Points, in no order, along strands that fork, close into loops and pass close to each other.
In the rows, 128 means zero.
Two points are linked if the straight distance between their rows is under 106. Some points are linked to none.
<792>: [165 155 121 124 169  99 112  83 120 111 122  74 114 105 118  66 122 128
 144 104 152 128]
<190>: [ 92 124 184 128 112 149 116 167  97  91 105 188 175 147 122 141  85 125
 111 206  84 107]
<455>: [151 111  84 140 135 111 127 119 161 188 158  87 123 103 106 119 150 138
 131  87 190 127]
<1095>: [110 171 106 125 143 119 134 125 200 118 146  89 103 142 168  68 193  58
 148  87 158 133]
<562>: [139 142 151 128 154  89 114 112 119  90 104  72 110 125 121  63 151 111
 124 128 102 116]
<423>: [113 146 178 129  88 126 107 169  96 125  91 155 129  85 141 148 143 125
  99 143  86 100]
<1022>: [135 135 144 108 150  84 144 139 138 155 139  99  79 151 155 107 162  93
 136  89 162 159]
<170>: [133 133 119 133 104 141 154  82 107 161 166 109 116 137 124 110 130 130
 139  75 205 130]
<617>: [108 114 197  75 118 136  95 167  98 139  55 178 202  91 119 105  54 145
  78 201  77 101]
<402>: [108 147 138 183  76 151 129 128 129  77  84 163 159 113 120 115 112 120
 102 148 112 127]
<591>: [135 158 142 124 121 143 145 150 100 100 110 118 102 115 139  75 158  92
  80 136 118 186]
<852>: [129 113  90 128 135 122 146  96 144 132 119 134  95 102  67 169 108 129
 154 127 155  89]
<576>: [150 126  78 154 134  99 142 133 142 128  91 120 133 101 138 151 140 117
 117 126  97 125]
<914>: [121 109 138 161 116 143 134 138 112 115 103 168 115 107  73 112  95 134
 120 189 126 126]
<376>: [119 108 113 154 120 105 137 145 139 176 153 103 109  88 126 107 153 135
 132 133 147 109]
<980>: [155 103  82 108 151 125 150 142 147 130 113 137  86 145 107 204 111 105
 151  73 103 113]
<895>: [126  93 168 161 121 105 130 163 134 159 117 182 128  95 123 130 130 152
 146 181 109  93]
<66>: [146 175  84 156 120 134 107 128 132  85 117 112 138 108 128 114 126 102
  97 124 141 152]
<240>: [156 157 124 142 125 160 113 110 136 128 113 101  96  63 105 126 123 168
 122 152 176 138]
<145>: [153  87 129 142 133  99 165 143 118 173 101 167 129 150 157 138 153 110
 112 122  97 135]
<527>: [143 124  75 111 135 173 149 111 146 117 165  60  95 138 123 175 105 142
 161  96 144 127]
<1062>: [164 115 148 103 151  73 107 132  94 128 128 134 113 145 148 132 118 152
 116 116 114 155]
<112>: [145 145 112 148 144  97  96 129 106 124 144 131 120 128  97 110  98 120
 126 164 170 135]
<1239>: [121  56 125 132 129 111 150 123 121 152 133 159 143 153  85 178 126 140
 147 152 101 104]
<831>: [131 107  87 134  91 148 153  91 127 138 186 137 132 118 110 139 106 142
 139  99 166 136]
<600>: [ 98 107  92 149  99 115 114  76 112 134 141 152 148 105 110 147  89 144
 152 116 147 145]
<639>: [135 156 154 152 139  97 102 144 145 131  94 103  83  93 136  75 157 121
 119 147 158 160]
<1188>: [104  91 138 148 101 154 124 145 139 125 165 203 111 128 106 170 123 149
 171 148 105 108]
<764>: [ 58 103 178  72 152 178 124 102 102 154  80 213 185 118 104 202 112 161
 131 196  67 116]
<424>: [ 74 105 169 102 115 184 111 122 111 156 122 216 201 118 139 192 140 176
 112 181  73  82]
<336>: [ 96 125 152 115 122 138 134 150  77 154 147 201 161 136 163 126 127 126
  98 178  81 119]
<1232>: [108  67 101 131 146 101 145 103 155 149 117 145 123 112  66 205 112 133
 182 152 124  92]
<61>: [154 168 158 135 127 144 121 130 112  89  82  87 113 137 141  80 153 142
  98 124 145 197]
<1116>: [121  95 168 115 120 113 101 149 102 145 112 144 143  98  95 181 121 177
 108 199  90 126]
<319>: [158 182 106 117 121 123 137  93 125 103 152 111 128 149 163 140 116  91
 133  85 179 173]
<172>: [131 121 141 173 102 144 118 159 106 110 134 192 120 146 133 153 118 159
 145 144  94 120]
<505>: [142 128 107 119 145  69  99 102 121 157 175 118 119 139 107  97  94 127
 136 103 186 133]
<155>: [132 141 101  93 138 146 123 103 110 123 173  86 104 116 102  80 148 106
  95 109 154 145]
<1110>: [131 153  99 144 117 135 124 154 152 119 179 110  96 150 154 139 140 117
 134 121 153 147]
<282>: [ 96 133 168 171 106  93 101 167 136 144 113 152 174 127 143  86 153 128
 113 164 137 127]
<947>: [ 84 100 128 134 104 112 131 116 100 148 101 179 140  87 114 183 144 123
 152 129  92  86]
<71>: [172 136 169 138 121 132 129 121 101  88  91 100 124 148 100 131 128 153
 104 131 153 159]
<1195>: [ 83  98 163 172  93 129 117 177 127 147 105 166 159 113 109  88 127 143
 120 183 119  84]
<1044>: [126 125 144  83 148  84 111 161 128 129 163 116 110 158 158 106 184 101
 126  76  62 102]
<63>: [168 126  97  96 137 110 139 143 158 148 130  91  94 153 146 170 106 101
 136  41 121 127]
<447>: [163 146 145 177 122 111 124 135 136 118  93 112 115  75 138 100 113 155
 132 158 153 154]
<564>: [149 146  94 129 155 111 142 116 179 131 156  78 114 129 139  74 157  89
 136  69 129 107]
<1190>: [126  99 127 118 125  90 106 147 126 137 131 157 145 140 141 177 138 130
 133  88  63  82]
<969>: [ 77 123 113 112 106  93 124 116 122 135 168 141 131  92 106 195 107 119
 148 171 120 109]
<683>: [128 110 119  94 131  83 111 161 147 161 186 115 130 138 156 145 142 130
 129  77  72  99]
<1180>: [123 127 140 142 115 143 146 157  85 104 118 173 151 159 134 138 119 111
 106 179  93 138]
<922>: [163 177 107  90 137 184 160  78 127 111 148  70 103 100 133 143 119 119
 131 135 199 143]
<50>: [138 124 148 133 137  78 130 143 134 125 134  95 119 119 159 104 168 114
 129 112  87 125]
<24>: [164 159 123 109 136 162 154  89  99  96 137  81  98 114  97  96 127 113
 108 148 155 141]
<919>: [ 92 134 147  92  85 112 122 127  85 133 165 125 135 120 132 148 165  95
 109 114 101 123]
<351>: [153 137 174 131 136 115 135 170 139 103 100 133 107 115 144  98 160 100
  93 172  90 156]
<433>: [ 92 104 165 164  93 136 142 144 105 120  92  83 144 100  95 115 135 156
  99 181 115 117]
<1082>: [146 138 119 131 113  70 117  77 142 121 141 119 154 130 138 118 129 108
 114  86 133 136]
<497>: [ 70  86 148 136 138 157 113 148 143 152 109 228 200 109  98 159  94 181
 129 210  84 117]
<105>: [127 135 164 137 142  98 141 111 157 106 117 115 108 163 191  77 205 107
 125  80 127 190]
<1002>: [117 143 136  90 176 139 131  81 211 137 140  34 102 172 174  66 176 103
 139  52 166 158]
<767>: [139 148  87 126 124 170 134  91 134 123 134  80 126  86  96 164 118 139
 135 152 196 126]
<94>: [144 105 150 127 143  95 125 174 127 181 114 170 114 106 163 135 162 147
 102 124  97 134]
<381>: [133  85 110 131 131 108 152 136 115 171 139 157 114 152 112 153 131 136
 123 109 129 125]
<585>: [176 171 130 108 170 143 138 116 157 106 129  52  97 138 124 109 166 129
 132  79 167 134]
<1007>: [103 143 127 172 102 144 140 120 104  92  79 112 160 144 119  82 129  93
 111 155 133 121]
<535>: [ 72 120 152  90 126 155 109 131  88 139  56 191 150  79  94 189 115 155
 129 165  73 120]
<1104>: [ 98 148 134  94 107 107 126 121 113 134 165 103 125 130 111 103 160  72
 108 118 152 134]
<675>: [158 143 157 108 116  98 118  73 160 122 175 101 129 149 150  86 149 114
 108  73 154 160]
<189>: [ 76 154 178 103 137 137 125 178  81 147 115 191 159 162 168  83 139 100
  89 197  91 116]
<629>: [131 173  88  89 128 140 145 110 140 139 183 101 102 142 182 107  91  89
 141  61 187 172]
<1255>: [150 111  80 129 154  96 151  84 131 155 144 104 101 124  97 130  79 120
 161 105 173 115]
<513>: [102 121 177  96  99 114 131 150  73 145 136 113 127 135 153 128 161 123
  93 161  92 143]
<924>: [151 179 102  80 189 160 122 103 215 138 171  67 117 178 196  61 107  85
 177  57 193 133]
<414>: [131 129  98 138 125 163 107 108 120  66 118 115 126 112  85 174  91 161
 138 148 121 126]
<863>: [140 109  75 151 140 108 159 126 141 133 105 109 104 126 138 170 129 115
 165  91 105  95]
<346>: [118 157 138 141 150 118 130  65 171 105 105  97 109 139 170  45 205  90
 123  86 158 183]
<1163>: [156 119  75 135  98 149 152 143 192 136 165 124 113 113 136 152 142  95
 131  55 117 112]
<1071>: [172 175  94  95 182 132 115 107 197 112 147  55 123 157 150  91 149  89
 117  74 160 131]
<793>: [131 117  95 151 116 131 161  87 112 116 126 115 147 135 118  78 141  87
 109 122 134 124]
<532>: [146 140 159 149 108 107 122 144 135 118 112 154 124 142 187 108 182 121
  98  89 123 180]
<453>: [117 146 110 131 134  98 106 144 103 125  92 174 150 119 115 172 104 113
 118 138 138 135]
<987>: [132 164 153 131 148  91 110 163 104 128 129 110  78 152 139  97 150 128
 143 125 172 140]
<565>: [ 77  88 144 137 141 152 141 178 116 136  58 147 156 129 110 175 120 146
 130 205  62  80]
<1298>: [149 106  77 122 119 156 162 155 190 150 186 100  97 157 116 143 117 103
 137  70 156 105]
<963>: [160 113 124 169 101 137 165  85 126 104 145 148 120 140  98 106 107  95
 127 132 136 129]
<716>: [155 144 134 131 135 143 123  79 138 134 173  92 121 152 142  75 151 154
 133  64 189 161]
<257>: [168 156  78  91 186 184 166  78 156 153 182  60 124 124 186  77 110 131
 163  98 175 137]
<264>: [153 133  94 138 117 142 141 106 114  78 123 121 115 135 131 192 102 150
 134 110 115 160]
<441>: [ 93 112 108 163 108 158 108 146  95  79 102 121 148 131 109 178 121 164
 144 153 106 119]
<530>: [143 134 102 119 152 103 111 117  85 116 140 138 101 144  87 136  81 125
 149 123 118 110]
<727>: [ 79 135 190  95 130 181 109 155 128 133  79 205 206 130 119 155  87 138
 105 218  77  70]
<842>: [152 145 108  89 162 110 142 146 142 130 131  77  88 179 156 122 128  82
 132  53 143 160]
<83>: [138 128 145  95 151  72 114 136  89 123 146 142  89 162 138 143 114  92
 142 108 106 117]
<930>: [150 115 171 111 134 124  98 164 116 137 132 180 161 153 133 148 154 151
 105 131  66  92]
<1029>: [184 155  73 150 153 158 157  74 140 121 139 116 118 107 134 105 106 114
 160  80 173 100]
<1099>: [ 63  91 133 136 126 142 104 139 125 138 103 178 173  86  58 160  81 179
 131 219 120 134]
<843>: [103  87 107 159 114 144 119 133 132 138 101 191 153  90  56 154  95 142
 118 177 134 135]
<837>: [ 79  80 145 151 102 136 156 144 121 136  69 119 168 100  75 160 119 132
 111 200  98 107]
<977>: [ 85 137 203  85 125 155 124 175 127 148  59 154 208 119 144 100  70 153
  92 222  74  67]
<192>: [125 142 161 140 111 115 100 160 101 111 123 143 136 117  91  92  97 124
 105 186 141 151]
<964>: [103 134 115 102 161 119 119 129 226 119 172  72  92 154 180  68 191  93
 136  67 154 173]
<161>: [106 119 125 150  99 135 120 120  90 122 155  89 138 144 126 118 155 160
 131 121 148 129]
<713>: [182 128 139 125 137 102 141 125 122 135 130 107 123 162 120 132 138 146
 104 113 158 179]
<464>: [131 131 148 159 111 115 113 177 110 120 159 167 114 168 166 133 138 168
 139 132 124 154]
<500>: [116 141 134 183  83 146 105 168 124  94  72 163 158  88 141 128  94 171
 113 162  95 135]
<659>: [142  95 156 100 130 133 107 144 111 139 138 224 136 136 121 201 116 157
 124 141  72 110]
<1216>: [ 75 100 122 158  99 158 102 155 117 102  99 183 179 132 110 193 121 184
 165 175  95 119]
<1210>: [146  92 111 109 123 130 173 138 139 159 172 111  91 180 116 129 120 104
 133  96 136 124]
<7>: [102  80 159 124 117 142 112 132 128 160 146 239 134 120 113 203 104 173
 153 178 104 122]
<1238>: [172 141 109 172 142 148 136  63 117  96 118 132 127 123 106 100  92 135
 153 120 171 129]
<1292>: [178 185  97 101 206 149 117 101 188  97 153  80 129 150 166  57 136 102
 166  87 195 124]
<408>: [125 149 169 148 108  99 119 172 120 133 131 173 139 152 187 114 166 114
 117 139 128 141]
<10>: [134 125 144 166 120 130 117 108 130 120 151  89 133 133 132  61 153 159
 127 127 166 165]
<288>: [ 95  95 182  80 126 140  92 160 100 141  78 158 168  93 100 145  77 186
 104 207  75 107]
<1075>: [173 148  68  91 150 175 156 121 147 133 153  84  99 146 147 162  92 128
 153  40 146 131]
<1250>: [ 94  97 116 140 107 119 128 132 102 156 119  98 137 104 119 137 159 149
 122 153 109 106]
<636>: [132 178  91  78 145 147 147 113 202 157 175  60  85 154 180  98  82  80
 167  51 162 153]
<872>: [187 155 112 118 149 158 135 101 144 109 149  51  98 125 120 151 125 159
 165  92 159  99]
<335>: [102 136 122 174  98 164 126 123  87  88 103  66 147 140 108 146 141 169
 132 130 143 131]
<1013>: [ 73 106 135 142  95 154  98 149 108 133 112 211 178 128 142 172 139 165
 132 151  68  89]
<147>: [166 120  74 161 141 153 180 103 132 123 125 110  98 146 149 124 120 120
 160  84 132 107]

A tip is a point with one link. Name the tips that can be reached along the links from each point below, in the order of the rows.
<1071>: <576>, <319>, <1002>, <513>, <500>
<112>: <351>, <497>, <94>, <1163>
<562>: <792>, <895>, <1116>, <189>, <346>

Name the points in between on the shortest way along the links from the first point to the second, in order.
<381>, <591>: <1239> > <1232> > <852> > <1255> > <505> > <112> > <530> > <83> > <1062> > <713> > <71> > <61>
<1044>, <895>: <683> > <1190> > <930> > <659> > <7> > <1188> > <172> > <464> > <408> > <282> > <1195>
<585>, <402>: <872> > <527> > <1075> > <63> > <980> > <863> > <147> > <1029> > <1238> > <963> > <793> > <1007>
<659>, <288>: <7> > <1188> > <172> > <1180> > <190> > <727> > <977> > <617>
<170>, <535>: <716> > <10> > <161> > <335> > <441> > <1216> > <1013> > <424> > <764>
